Each row is a point on a tangle of strands that fork and nearly touch. The rows are in no order.
Points whose rows are less than 94.7 apart are linked; no others are. Some points are linked to none.
Q_350: [-16 -24 -17  14  43 -27   8  16  13 -45 -36  19   1 -17 -10  26  -3 -10
  19 -37   0  31 -79 -22 -13 -26]
Q_582: [ 43  -5   9  12  54   5  12  -8  -9  29  -9  60  -8 -60 -54  32  16  -8
   4  19 -46  30  51  14  25   1]
Q_748: [  2  13   6 -44 -26  25  31  41   9  12  41  11  19 -28   5 -26  -8  -4
 -25 -34  -3  14  10 -29 -10 -28]
Q_303: [-24 -17  -8  -5 -80  16 -17 -19  -9 -11 -36   6  16  40  32 -20 -36  -4
 -53 -21  30 -17 -14 -11 -62   4]
Q_425: [ 23 -21  14 -49  13  23   7 -29 -22  46  -5   2 -27 -28   3  30  37  -1
  25  15 -49 -17  39  13  13  22]
Q_44: [ 12   2 -21   5 -36 -27  31  23  -6 -11  25  22 -18  19  -9 -29   7 -13
  45 -17  25 -21  10  -9 -20 -39]
Q_661: [ 12  18 -14  23   0   0  -6   1   9 -29  35 -10  15  12   1 -27  23  -8
  45  18  41   9   2 -26  24 -26]
Q_177: [ 20 -21   5  11  47  55 -24 -15 -27  34 -17   8 -10 -34 -25  60   5 -14
  25  -2 -62  24  53 -39  31  -8]
Q_933: [-36   6 -28  11 -62   4  14 -20 -10  -3 -19 -64  11  43  26  -3  41 -18
   6  14   3 -31 -44   9 -19  59]
Q_315: [  2  14  17   0  -5 -22  34  28  20  20  21  33  -1   4 -11 -33 -44  20
 -20  -7  41   0  29   6  -7 -20]
Q_285: [-19  14  -1 -18 -47   2   2 -13   0   7  -6 -32  -4  24  21  17  20   0
  -5  16 -11 -35 -30   8   0  55]
Q_390: [ 31   5  24 -32 -11  26  21  -2  10  15  23  62  16 -28  -4 -20  21  40
 -25  22   7  27  29 -14  30  21]
Q_498: [-31  -7  -5  12   0 -18 -20  11   8 -39 -37  -5   4  37  -3 -20 -47 -10
   6 -32  14  -4 -19  -7 -46 -19]
Q_922: [ 11  17  34  14  66 -11  22   6  35  53  26  -6 -19 -31 -35  35 -26   8
 -25  26  -4   3  41  37   7 -17]
Q_368: [-29   1   9  16  14 -14  -9  20  15 -29 -30  -5  30   0   7  -1 -54   9
 -22 -29  17  10 -23 -15 -25  10]
Q_901: [ 32 -16 -37 -29   8  -1  36  29 -28   3   3  18 -17 -59 -14  15  43 -10
   3 -29 -83  16 -17 -35   4 -17]
Q_191: [ 23 -24 -14 -40   6  45   3   5 -35  43  22 -12  -2 -44  17   9  25  19
  15 -15 -74  -6  27 -50  22   2]
Q_820: [ 15  16 -13 -19 -28  -4  41  41  18  -5  15  46  15 -29 -18 -42  -6 -20
 -18 -38  10  31  -6 -14 -26 -45]
Q_326: [ 24 -14   5 -19  38  48 -11   0 -30  51  20  -6   0 -48  -7  31   0  23
  13 -10 -69   3  56 -49  29 -21]
Q_928: [  4  23  14  32  43 -29   6 -13  37  20  27  18  -1   5  -9 -39 -27  11
 -25  20  61  -7  11  55  10 -19]
Q_502: [ 28  13  24  11  64   2   1 -20  10  48  21  15 -19 -45 -49  33  13  -5
 -17  50 -19  29  52  23  22 -11]
Q_92: [ 30   4  10 -43  20   6  -1 -24 -15  68  58  11 -43  17 -26  17  32  10
  -4  53  11 -20  39   6  31 -45]
Q_662: [  8  25   6   8  35   6 -26 -19  15 -29  12 -45  15  -9 -14  16  29 -28
  42  29  -4   0   6  17  26  -4]
Q_863: [-15 -43   7 -31 -61  15   6  20 -24 -19 -25  -1  -3  31  11 -15 -51   8
 -48 -40   3  -2   7 -12 -64  -1]
Q_581: [ 19  14 -12  -2  31 -17  38  44   4  -7  -9  60  12 -62 -43   6  15   1
 -38 -30 -44  53 -36 -15   6 -21]
Q_574: [-15   2   7 -21 -16  -1 -28 -27 -12  37  31 -24 -34  59 -11  23  19  35
 -19  55  25 -52   3  19  42  -9]
Q_627: [  9   4  24  27  51   2   9  16  10 -10 -12  19  -4 -37 -14  32  -7  20
   4  12 -20  29  21   1  27  23]
Q_562: [  4 -43   9 -49 -24   1  31  42 -11  12  29  14 -14 -36   5   4 -30  49
 -22 -26 -28   6  25   4   2  34]
Q_278: [-27 -37 -13  21  25 -29 -18  10  -5 -62 -39 -11  11  26   2   6 -28 -12
  23 -24  10  16 -62 -18 -28 -11]
Q_815: [-27  -4  -3  -2 -23 -12 -15  14  -4  -9  -3 -18  -3  45 -18  -4 -43   4
  11 -27  14 -34  12   3 -44 -12]
Q_310: [ 21   1   9  28  58   5 -23   4  -7 -20  11 -31  -2 -29 -34  44  21 -24
  49  21 -35  24  15  -6  28 -23]
Q_765: [-14   4   5 -23 -16 -36  17  18  10 -12 -22  -9 -22 -18   6  19 -23 -10
  -9 -28 -26 -20 -10  34 -25  34]
Q_829: [  6  -6  14 -25  20   3 -26 -38 -14  43  44 -31 -38  36 -20  29  24  20
   4  56  25 -23  30  17  30 -32]
Q_433: [  8  19  39  -5  38  27 -53 -40   5  26  16  -2  10  21  -2  17  15  31
 -11  50  26  -2  20   0  37  19]
Q_909: [  4  -5  -3 -37  11  -3  31  39  -2  -4   7   4 -23 -51   6  15  -3 -14
   7 -40 -56  14  -6 -22  -1 -17]
Q_82: [  3  23  32  38  65  -9   9 -15  47  46  45   1  16  -1 -14 -21 -15  13
 -49  45  44  15  22  30  24 -19]
Q_505: [-23  -2 -25  34 -38   6 -33 -21   1 -40 -38 -23  24  47  48 -37   3 -42
   0 -27  31  -4 -45   9 -37   5]
Q_678: [-13 -29 -24   2 -37 -32  20  -2  -4 -37 -21  -6 -13  29  30 -12  15 -35
   8 -25  12 -13 -31  -5 -35  23]
Q_705: [-15 -23 -15 -16 -49 -31  22   2 -10 -37 -40   2 -16   8  18  -7 -27 -12
 -21 -22  -8 -16 -22  33 -50  33]
Q_229: [ 20  16  12 -19  -8   3  34  19   8  16  39  36   0 -13 -19 -23  -1  29
  -4  16  21   8  26 -18  21 -11]
Q_606: [-34   4 -29  28 -74  30 -45 -24 -38 -10 -44  12  29  55  25 -32 -41  11
 -34   4  26 -27 -29  19 -41  -2]
Q_635: [ 18  -6  -9  -1  49  18 -16  -3 -20  18  -8 -16 -10 -28 -26  41  28 -19
  46   3 -67  23  24 -29  28 -21]
Q_680: [  3  13  22  10  25  16 -32 -22  14 -24 -26 -31  16 -17  15  29  29 -13
  22  30 -18  15   2   4  26  46]
Q_868: [  0  24 -10  21 -14  -1 -13  -1  30 -23 -28  30  13   7  56 -58 -17 -23
 -12 -34  48  19 -21   2 -17 -12]
Q_526: [-17  13  -3  -5 -65  11 -16 -11   0  -3 -10  -1  18  29  43 -14   4  24
 -20   4  29 -28 -29   9  -1  43]
Q_320: [-12 -32   9 -40 -57  -3  18  30  -6  -1  12   4  -8  -8  12  -7 -45  30
 -40 -38   5  -3   2  -3 -38  23]
Q_235: [ 38  18  -9  10  46 -10  27  20  -6  11 -12  56  -3 -56 -57  14  19  -3
 -17   4 -53  42  10   4  25 -10]
Q_549: [ 41  16  -1 -23  -5  10  28  -4  -2  45  57  33 -15   0 -26 -11  26  11
   3  41  17  -4  43 -11  23 -43]
Q_870: [ -9 -29 -21  28 -61  -9  -3 -18 -10 -44 -42  -2  -7  47  41 -39   0 -48
   5 -26  37  -8 -27 -10 -60 -16]
Q_957: [  2 -34 -18 -43 -14  14  24  14 -24  16  17 -18  -9 -22  40   9  29   1
  20 -20 -55 -15   8 -40   0  30]
Q_216: [ 10  25  43   4  59  23 -29 -38  30  50  31  10  13   6 -15  10   6  20
 -37  58  35  18  25   7  35 -12]
Q_683: [ 16 -19  -4 -15  20   3   0 -21 -31  25   7 -26 -22   4   1  36  43  -8
  49  25 -41 -17  25  -5  15  33]
Q_851: [-10  15  27   3  43 -23  42  31  35  37  11 -14 -19 -33 -28  28 -35  -1
 -16 -16 -22   4  28  33  -7 -16]
Q_588: [-11  10  20 -13  16 -15  12  31  21   0 -10 -15 -19 -29 -11  25 -23   5
   6 -29 -31  -4   6  -3  -7   3]
Q_302: [ -4  -8  -5  -6 -56 -18   5   7 -20  -1   8  -4 -26  46   6 -13 -13   6
  24 -21  25 -33   6  -4 -21 -14]
Q_760: [ -7  -2   6   6  18   6  -7  12  20 -31 -37 -27  -7 -29  26  45  24 -21
  22  -3 -42  15 -23  -7   5  33]
Q_908: [ 21  14  19  11  18  34 -49 -40  -8  -6  25 -19  30  27  13 -20  33  19
  18  52  45   6  10  -7  55  11]
Q_898: [-32  28  -7  -1 -28  -8 -30  -8  29 -42 -28 -35  23  17  33 -22  -2 -42
  -5 -25  21  -6 -41  -2 -32   7]
Q_500: [  1  -3 -11  -7  20 -29  47  45  11 -11  -6  59  18 -30 -30 -29  -8   2
 -25 -41  -4  32 -28 -21 -17 -37]
Q_445: [ 11 -37  -4 -22  -9  12  28 -13 -23  11 -12 -36 -12   2  22  24  55 -12
  30   1 -50   2  10 -32  -2  62]
Q_866: [ 13   5 -22  37 -39  -2  10   1  -9 -20  29  18   2  24   8 -39  25  -7
  52  -4  64  -8   3  -6   2 -38]
Q_654: [ -6   6  -4  18 -13   0 -37 -45  -7   5  38 -29 -14  50 -16   5  23  28
  -8  68  46 -40 -13  49  45  -4]
Q_144: [-44  -5 -39  36 -69  13  -5 -25 -19 -17 -35 -47  23  52  30 -14  10 -39
  -7  -5  18 -26 -51   3 -36  30]
Q_65: [-26   1 -26  40 -64   6 -18 -18 -22 -16 -28  14  22  46  39 -34 -24  25
 -14  -3  44 -24 -26  16  -4  30]
Q_33: [ -6   1   2  16  37  -3 -10  27  19 -38 -21  -4   2 -32  -3  41  15 -20
  27 -24 -30  33 -43 -21  12 -17]
Q_321: [ 17   6  -9  13   7  16 -14 -29   5 -24  11  -8  28   6  15 -27  52  -1
  42  32  22  19  -3 -30  35  17]
Q_93: [-19  14   5  18  17 -45 -10  12  10 -27 -29 -14  -9   0 -18   8 -31 -10
   7 -12  -4 -16  -8  53 -21   7]
Q_166: [-17  23  18  14  -7 -22   0  -7  24  19   8   8  -7  28  -9 -30 -48  24
 -27   0  51 -23  15  46  -7 -15]
Q_47: [-23  23 -21  34 -14  -1 -58 -28 -19 -28   0 -36  48  28  16 -23 -14   2
  13  24  28 -29 -33  51  29  25]
Q_50: [-24   5   1  38  33 -25 -29   0  13 -40 -43  12  33  14  26 -39 -60  14
 -16 -23  26  13 -33  16  -6  16]

A fork is a point with three links. Follow the links from the first point to the second and name the forks in between, in order.
Q_191, Q_661 -> Q_498
Q_829, Q_815 -> Q_229
Q_500, Q_863 -> Q_588 Q_765 Q_505
Q_562, Q_93 -> Q_505 Q_765
Q_820, Q_870 -> Q_588 Q_765
Q_654, Q_310 -> Q_229 Q_498
Q_285, Q_748 -> Q_505 Q_765 Q_588
Q_870, Q_748 -> Q_765 Q_588
Q_901, Q_748 -> Q_588

Follow the links from the first point to the second, and from the first to the third. Name the last point that the two ways share.
Q_433, Q_50, Q_680 -> Q_498
Q_748, Q_901, Q_505 -> Q_588
Q_177, Q_166, Q_50 -> Q_498

A fork is a point with three links, a tip a point with one. Leave the first point through the second and follow the links. Name the first fork or tip that comes.
Q_957, Q_191 -> Q_498
Q_44, Q_866 -> Q_229
Q_680, Q_662 -> Q_425
Q_863, Q_303 -> Q_505
Q_748, Q_820 -> Q_588
Q_851, Q_922 -> Q_748
